Points, in no order, along strands that fork, close into loops and pass close to each other.
(in the rows, 128 means zero)
Points whose rows are less than 88.1 apart are linked; no others are. Some points are linked to none.
k_439: [133  84 115 101 116 142 133 200  86 156  81 151 130 155 178 129 126 148
  93 132]
k_587: [164 116 152 122 138  74 126 124 113 150 134 122 151 120 136 124 142 110
 149 138]
k_67: [ 84 136  83 183 125 128 125  89 184 121 167 136 166  79 101 157 134 107
 183 150]
k_145: [111 171 130 149 148 120 147 131 133  85 109 116 109 143 138  89  88 152
 142  89]
k_926: [139 169 133 123  83  84  79  81 141 130 173 117 152 147  77 164 178 118
 150 125]
k_618: [101  70 119 108 161 149 133 158 107 146 115 167 119 132 163 113 118  95
  90 177]
k_554: [155 129 141 100  89 117 133 155 127 166 125 105 176 207 106 118 139  87
  86 133]
k_394: [120 137 162  82 136 161  82 102 104  96 133 112  91 163 105 166 137 115
 126 104]
k_569: [105  75  95 156 124 121  88  91 136  97 164 143 170  95 103 149 113 127
 155 200]
k_780: [ 96  99 121 117 177 190 139 121 121  78 131 133 107 162 107 106 103  81
 112 124]
k_923: [141  85 104 106 118 103 126 197  94 154  74 156 122 129 176 129 137 161
 115 179]
k_331: [133 175 105 150 126 154 170 139 161 142 126  91 125 145 119 130 117 135
 162  97]
k_487: [138 168 163 138 131  57 139 115 139 113 113 108 151 145 126  69 101 105
 120 119]
k_707: [135  30 103 111  78 157  82 109 123  98 157 170 191 140 102  87 132 140
  76 166]
k_944: [132 141 123 135  65 110  69  93 136 112 168 114 171 152  66 169 168 127
 142 144]
k_247: [ 72 143  66 195 121 113 124  97 190 121 145 153 154  45 109 165 136 128
 176 180]
k_630: [175 116 122 127 115 125 145 168 107 128  92 123 103 165 154 114 134 185
 100 107]
k_553: [152 125 114 163 129  72 122 114 131 135 135 153 130  72 134 127 162 164
 179 147]
k_714: [144 177 130 144 147 113 158 151 138 173  95 119 102  77 167 161 114 150
 162 118]
k_983: [124  88 123 119 141 200 141 179  92 144 116 153 106 174 140 129  96  71
  35 103]
k_808: [103 208 123 152  98  97 156 140 178 138 113 110 141  76 126 171 156 125
 160 100]
k_234: [ 95  59 115 103 147 156 102 128 109 119 141 143 146  96 128 155 122 116
 146 204]
k_76: [120 158 151 144 164  51 149 118 137 119 119 122 149 113 152  87  92  89
 142 137]
k_947: [120  96 146 111 154 184 121 150  91 101 110 127  86 171 133 146 101 112
  85 102]
k_980: [116 152 121 133 131 100 142 140 147 128 123  91 147 146 119 143 113  84
 155 144]
k_460: [121 178 145 150 150 130 140  91 138 140 156 110 110  93 143 112 130 134
 173  66]
k_865: [140 119 121 130 152 134 168 172 128 174  90 103 128 147 161 143 106 117
 134 158]
k_702: [116  60 123 108 134 174 120 180  87 128 133 205 138 134 134  86 131 117
  31 132]
k_99: [ 93 133  76 169 124 115 123 109 174 109 131 153 125  48 113 151 135 163
 164 172]
k_441: [108 189 147 135 151  76 173 160 143 116  74 102 115 125 153 118  64 127
 136 125]
k_163: [149 182 148 125 131 168  99  60 135 148 170 112  93 156 102 124 143 139
 147  80]
k_695: [100 106  65 134 117 113 112 146 148 116  97 160 108  91 137 132 108 171
 151 222]
k_205: [113 167 164 124 170  69 147 105 130 128 127  96 140  97 153 108  84  78
 162 126]
k_94: [ 85 193  91 157 126 153 138  82 159  98 174 121 132  96  98 107 124 121
 168  70]
k_248: [119 112 132 108 137  80 126 164 112  91  91 146 135 145 136 110 127 109
  98 160]
k_174: [138 138 135 121 140 157 103  53 138 126 182 119 122 154  94 102 143 124
 163  98]
k_706: [ 98  62 102 131 127 142 114 132 123  96 147 171 175 141 106  86 115  88
  92 180]
k_892: [136  81 123 124  97 140  76  83 133  86 175 140 143  93  86 160 157 168
 150 153]
k_6: [118  41  93 115 108 161 123 139 122  95 138 186 171 130 117  78 115 135
  78 180]
k_881: [151 155 193 116 159  91 127  94 100 148 136 106 117 121 146 120 116  99
 134  99]
k_436: [ 96 127 110 154 138 149 132  99 165 143 149 144 114  38 133 179 178 141
 168 122]
k_991: [ 89 111  92 175 118 127 111  83 158  98 165 128 172 100  90 142 108 109
 172 167]
k_48: [192 183 173 147 115 105 148 131 136 188 119  84 112 122 149 163 138 147
 145  82]
k_877: [108 174 147 136 180 104 144 107 128 149 125 117 114  68 162 133  90  97
 177 110]
k_214: [107  81 120 100 160 151 128 148 107 125 128 134 132 135 140 147 126 103
 140 177]
k_534: [158  89 137 138 163 180 149 129 116 154 137 113 110 172 154 103 112  95
 111 112]
k_369: [136 106 139 104 129  51 115 166  96 122  91 147 149 130 146 135 138 118
 116 171]
k_62: [145 174 159 135  99  77 113  96 148 147 154 109 139 119 105 165 172 120
 156 110]
k_940: [126  72 133 132 181 163 134 158  87 124 107 175  86 140 174  93 112 132
  54 132]
k_610: [100 157 159 101 143 148 108 119 101  98 108  90  84 154 133 179 109 118
 135  86]
k_307: [121 159 105 150 131 147 146 115 147  82 125 122 101 139 110  87 106 169
 144  84]
k_891: [125 149 156 106 138  87 119 145 114  74 106 126 118 168 120 116 122 118
  90 117]
k_855: [104  56  97 144 123 106 102 107 124  92 159 153 185 129 104 113 115 102
 133 203]
k_799: [152 106  90 119  56 121 111 157 135 126 131 113 176 154  98 147 172 156
 149 157]
k_822: [143 152 128 166 114  96 137 105 158 164 132 151 120  55 140 159 198 152
 165  94]
k_955: [140 134 172 104 152 106 123 122 106 107 114 121 107 171 136 114 126 122
  97 101]
k_79: [130 100 108 115  64 141  66 100 126 107 165 121 174 153  66 162 161 130
 140 158]
k_918: [121  95 143  82 129 187  85 114  95  97 119 128  94 173 106 147 130 124
  95 101]
k_932: [ 98  64 105 120 171 177 139 169 100 138 108 175  87 124 171 124  87 113
  74 169]
k_682: [137  74 134 125 148 166 132 152  92  86 105 170  99 159 135  87 129 145
  50 107]
k_950: [158 107 165 113 157 124 130 153  87 144  92 130  95 149 182 154 119 133
 101 111]
k_598: [153 131 177 122 162 116 131 116 104 149 117 100 101 141 160 132 109 110
 118  95]
k_161: [110  59  80  95 125 160 118 157 118 137 107 168 124 103 154 123 110 182
 111 226]
k_445: [169 184 154 155 117 125 156 132 151 166 123  96 106 108 140 163 162 159
 146  66]
k_508: [116 223 138 143 118  70 161 141 162 148  96 114 138  60 139 153 117 129
 160 108]
k_689: [103 185 180 120 138 127 128 110 107 120 118  80  99 138 148 154  83 106
 128  61]
k_601: [180 140 122 147 116 109 145 122 133 149 138 124 118 127 137 104 157 172
 146 109]
k_856: [153  96 153 132 159 122 145 173  97 178  72 133  90 150 198 143  95 119
  90 130]
k_65: [ 95 207 110 150  96 128 132  93 171 116 155 119 136  84 102 136 154 115
 161  67]
k_319: [139 236 161 124  99 107 130  71 143 134 152  95 132 160 110  79  97 129
 125  72]
k_729: [ 86 182  97 154 116 134 135 107 149  68 137 133 112  91 108 101 122 164
 157  82]
k_71: [152 126 181 118 156 126 118 126  89 121 112 141  94 184 147 113 109 104
  43  88]
k_970: [127 231 194 108 114 115 119  73 125 127 132  87 116 155 122 105  85 115
 112  71]
k_10: [135 187 149 126 135 139 112  66 132 155 166 107 104 108 126 144 148 130
 164  66]
k_477: [119  70 105 102  84 168  75  91 130  80 166 131 168 119  69 160 134 142
 133 168]
k_704: [138 116 124 120 157 120 150 186 113 180  65 124 109 139 184 149  89 120
 110 170]
k_982: [164 156 159 112 109 118 114 115 125 150 145  96 141 181 107 121 141 115
 133 117]
k_749: [155  99 147  94 129  69 104 140  99 143 121 131 138 120 150 155 152 128
 152 159]
k_699: [164 131 103 125  78 110 131 163 126 125 108 113 153 175 112 124 154 167
 134 134]
k_52: [145 119 153 130 168 167 122  61 124 144 170 108 114 160 124  79 117 104
 138  97]
k_266: [128  53 129 109 128 188 115 148 102 118 156 183 144 156 106  67 135 104
  37 127]
k_576: [143 219 164 140 103 105 145 108 151 167 121 109 113  88 134 157 185 157
 134  47]
k_762: [111 110 108 126 106 100 113 139 130  94 123 120 171 154  92 124 132 110
 138 168]
k_913: [147  84 139 114 130 108 134 164  99 147 123 157 155 164 136  85 143  87
  69 146]
k_928: [176 136 119 170 102  73 126 107 138 141 147 131 141 109 119 116 171 156
 166 124]
k_859: [127 203 119 156 113 146 159 118 172 131 137  81 131 134 107 108 115 121
 149  64]
k_763: [125 137 107 155 113 134 130 104 157 108 147 118 139 109 100 126 144 143
 165 121]
k_482: [ 90  89 117 120 182 198 150 142 120 109 123 139 108 145 131 128  96  79
 105 143]
k_686: [128 109 160 118 153 110 140 167  97 137 113 149 134 164 149  99 126  72
  57 132]
k_352: [100 140  90 170 115 125 132 105 188 143 138 146 142  43 123 189 195 142
 167 134]
k_591: [142 231 141 148  99 134 145  96 158 136 144 103 129 140 111  87 109 138
 138  54]
k_393: [100 185 135 146 171 126 151 110 143 161 129 120 104  42 162 152 123 113
 188 106]
k_571: [102  47  92  81 125 195 120 157 114 102 117 153 121 101 143 139 110 171
 106 189]
k_768: [121  95 112 112 119 149 125 153 118  81 116 137 108 126 119 135 130 172
 136 148]
k_236: [150 187 162 110 107  95 114 111 132 145 142  89 127 155 107 147 162 128
 137  98]
k_929: [136 161 165 133 138  97 162 118 144 121 125  92 145 168 120  81  85  93
 112 109]
k_330: [ 93 135 127 117 156 163 134 113 132  71 130 112 110 155  95 111 101 103
 131 110]
k_317: [137  51 111  98  79 154  96 115 114 122 153 152 178 145 102 110 146 149
 114 163]
k_967: [135 100 128 112 129 158 126 149 113 146 129 115 128 131 126 166 139 118
 158 145]
k_30: [130  92 129 125 141 169 124 118 117 111 154 164 135 187  92  66 127  82
  50 125]
k_949: [112  69  88  98 118 129 121 184 112 153  89 166 128 113 164 114 123 167
 111 205]
k_992: [131 145  93 144 141 149 174 144 166 154 129 107 127 124 133 113 114 123
 175 129]
k_389: [165  80 113 110  99 187 114 121 130 129 155 127 125 125 110 147 163 182
 144 129]
k_582: [118  90  84 118 102 146 113 150 141 120 123 135 138  79 126 188 155 173
 159 196]
k_842: [104  66 102 100 123 152 103 135 118 110 139 147 130  69 129 174 128 167
 153 208]
k_674: [138  83 115 141 123  92 101 118 125 114 143 149 142  99 131 137 156 163
 157 163]
k_273: [103 121  68 144 121 129 121 136 156 125 121 153 114  67 128 171 132 161
 168 206]
k_688: [149 144  99 138  94 104 151 173 145 120 109 110 133 148 120 143 136 153
 142 135]
k_164: [172 122 138 152 152 123 146 143 115 134 102 125  95 155 160  96 110 173
 119 102]
k_189: [103 110  75 130 120 115 134 169 139 106  99 138 125 126 127 128 111 140
 142 209]
k_870: [111  59 122 110 138 190 140 207  81 162 121 201 119 131 152 108 122 119
  32 112]
k_58: [142 119 183 128 174  99 144 150  95 121 102 147 100 164 151 100 101  88
  38  99]
k_160: [120  90 111 111 139 152 134 161 106  75 104 159 102 152 135 106 122 160
  90 136]
k_225: [190 180 174 132 113 136 146 119 134 193 130  65 112 165 135 156 123 131
 128  83]
k_388: [193 154 144 161 126 115 152 124 127 144 122 113 108 149 149  90 129 176
 134  79]
k_988: [148 139  94 153 145 134 188 164 160 179 106 100 129 140 153 131 100 115
 160 157]
k_150: [131 112 117 144 111 169 120  94 156 137 170 132 118  73 103 176 184 161
 163 120]
k_751: [136 146 133 135 145 136 156 122 137 114 124 103 136 190 113  81  96  85
 107 103]
k_831: [116 140  90 132 110 105 149 176 136 120  98 116 128 129 132 140 122 141
 156 176]
k_466: [ 73  73  90  98 122 130 116 187 117 126 115 193 170 126 134  99 109 102
  74 196]
k_171: [116 207 193 100 129 112 111 102 111 135 124  78 115 162 122 139  93  99
 113  82]
k_564: [105  80 141 119 179 189 140 139  98 132 119 129  84 157 153 147  87  92
  88 126]
k_999: [ 89 216 117 143 101 108 134 122 161 122 131 104 137  91 102 172 170 127
 148  69]
k_499: [140 156 147 146 162 154 138  69 127 151 162 103 112 130 142  84 103 111
 159  70]
k_138: [110 187 143 135 144 105 158 145 125  89  88 110 106 150 137  91  76 128
 112  95]
k_116: [139 186 159 140 111  83 128 106 168 172 127 123 127  59 127 179 195 136
 151  68]
k_226: [112 127 114 125 112 101 113 146 119  63 105 138 110 140 116 129 138 168
 139 137]
k_372: [128 116 138 133 156 142 126  96 125 106 154 134 139 184  95  62 109  69
  93 123]
k_32: [140 107 110 123 124 171 120 132 129 144 154 116 116 100 121 176 160 158
 170 139]
k_359: [136 130 111 178  93  99 123 105 173 134 147 149 141  63 111 167 204 165
 150 122]
k_567: [174 175 185 100 114 113 114  87 130 171 146  92 143 197 113 110 118  92
 100 120]
k_915: [ 90 165 122 153 148 135 139  98 152 159 137 144 100  33 153 159 150 123
 176 103]
k_922: [144  56 114  90 103 182 105 142 105 135 142 135 141 146 116 133 147 155
 125 142]
k_421: [140  94 129 100  96 107 136 173 116 171 126 138 191 186 128  94 142  78
  79 140]
k_278: [132  66 119  88  97 170 118 178  92 162 103 139 143 160 143 133 145 157
 100 131]
k_455: [149 144 168 133 155  68 118  85 120 132 157 111 132 131 129 102 135 107
 152 117]
k_837: [125 208 160 136 125  56 169 147 150 136  83 101 139  89 152 125  83 131
 149 124]
k_376: [141  65 127 123 122 125  88  91 114 118 174 144 134  70 112 154 164 169
 159 164]

A fork is a point with three links, a tip a point with one. Leave the first point through the second and follow the links. Name the first fork or tip that comes.
k_870; k_702 => k_436
k_799; k_699 => k_273
k_892; k_477 => k_567
k_865; k_988 => k_330

How many points has the smallest loop of links through each point below? Write none if it is on no loop.
k_707 => 19
k_881 => 9
k_307 => 11
k_499 => 6

A tip is a point with one link. Name the tips that can be reached along the links from each point below, in the order of the rows.
k_569 => k_799, k_571, k_870, k_225, k_226
k_674 => k_630, k_567
k_394 => k_554, k_330

Name the points in between on the shortest way along the links from the first point to the second, in order.
k_160; k_582 => k_682 k_940 k_932 k_618 k_214 k_234 k_842
k_982; k_601 => k_236 k_62 k_926 k_944 k_79 k_477 k_892 k_376 k_674 k_553 k_928
k_99; k_389 => k_273 k_582 k_842 k_234 k_214 k_967 k_32
k_576; k_915 => k_116 k_822 k_359 k_352 k_436
k_171; k_913 => k_970 k_319 k_591 k_859 k_331 k_992 k_988 k_865 k_704 k_856 k_950 k_598 k_955 k_71 k_58 k_686
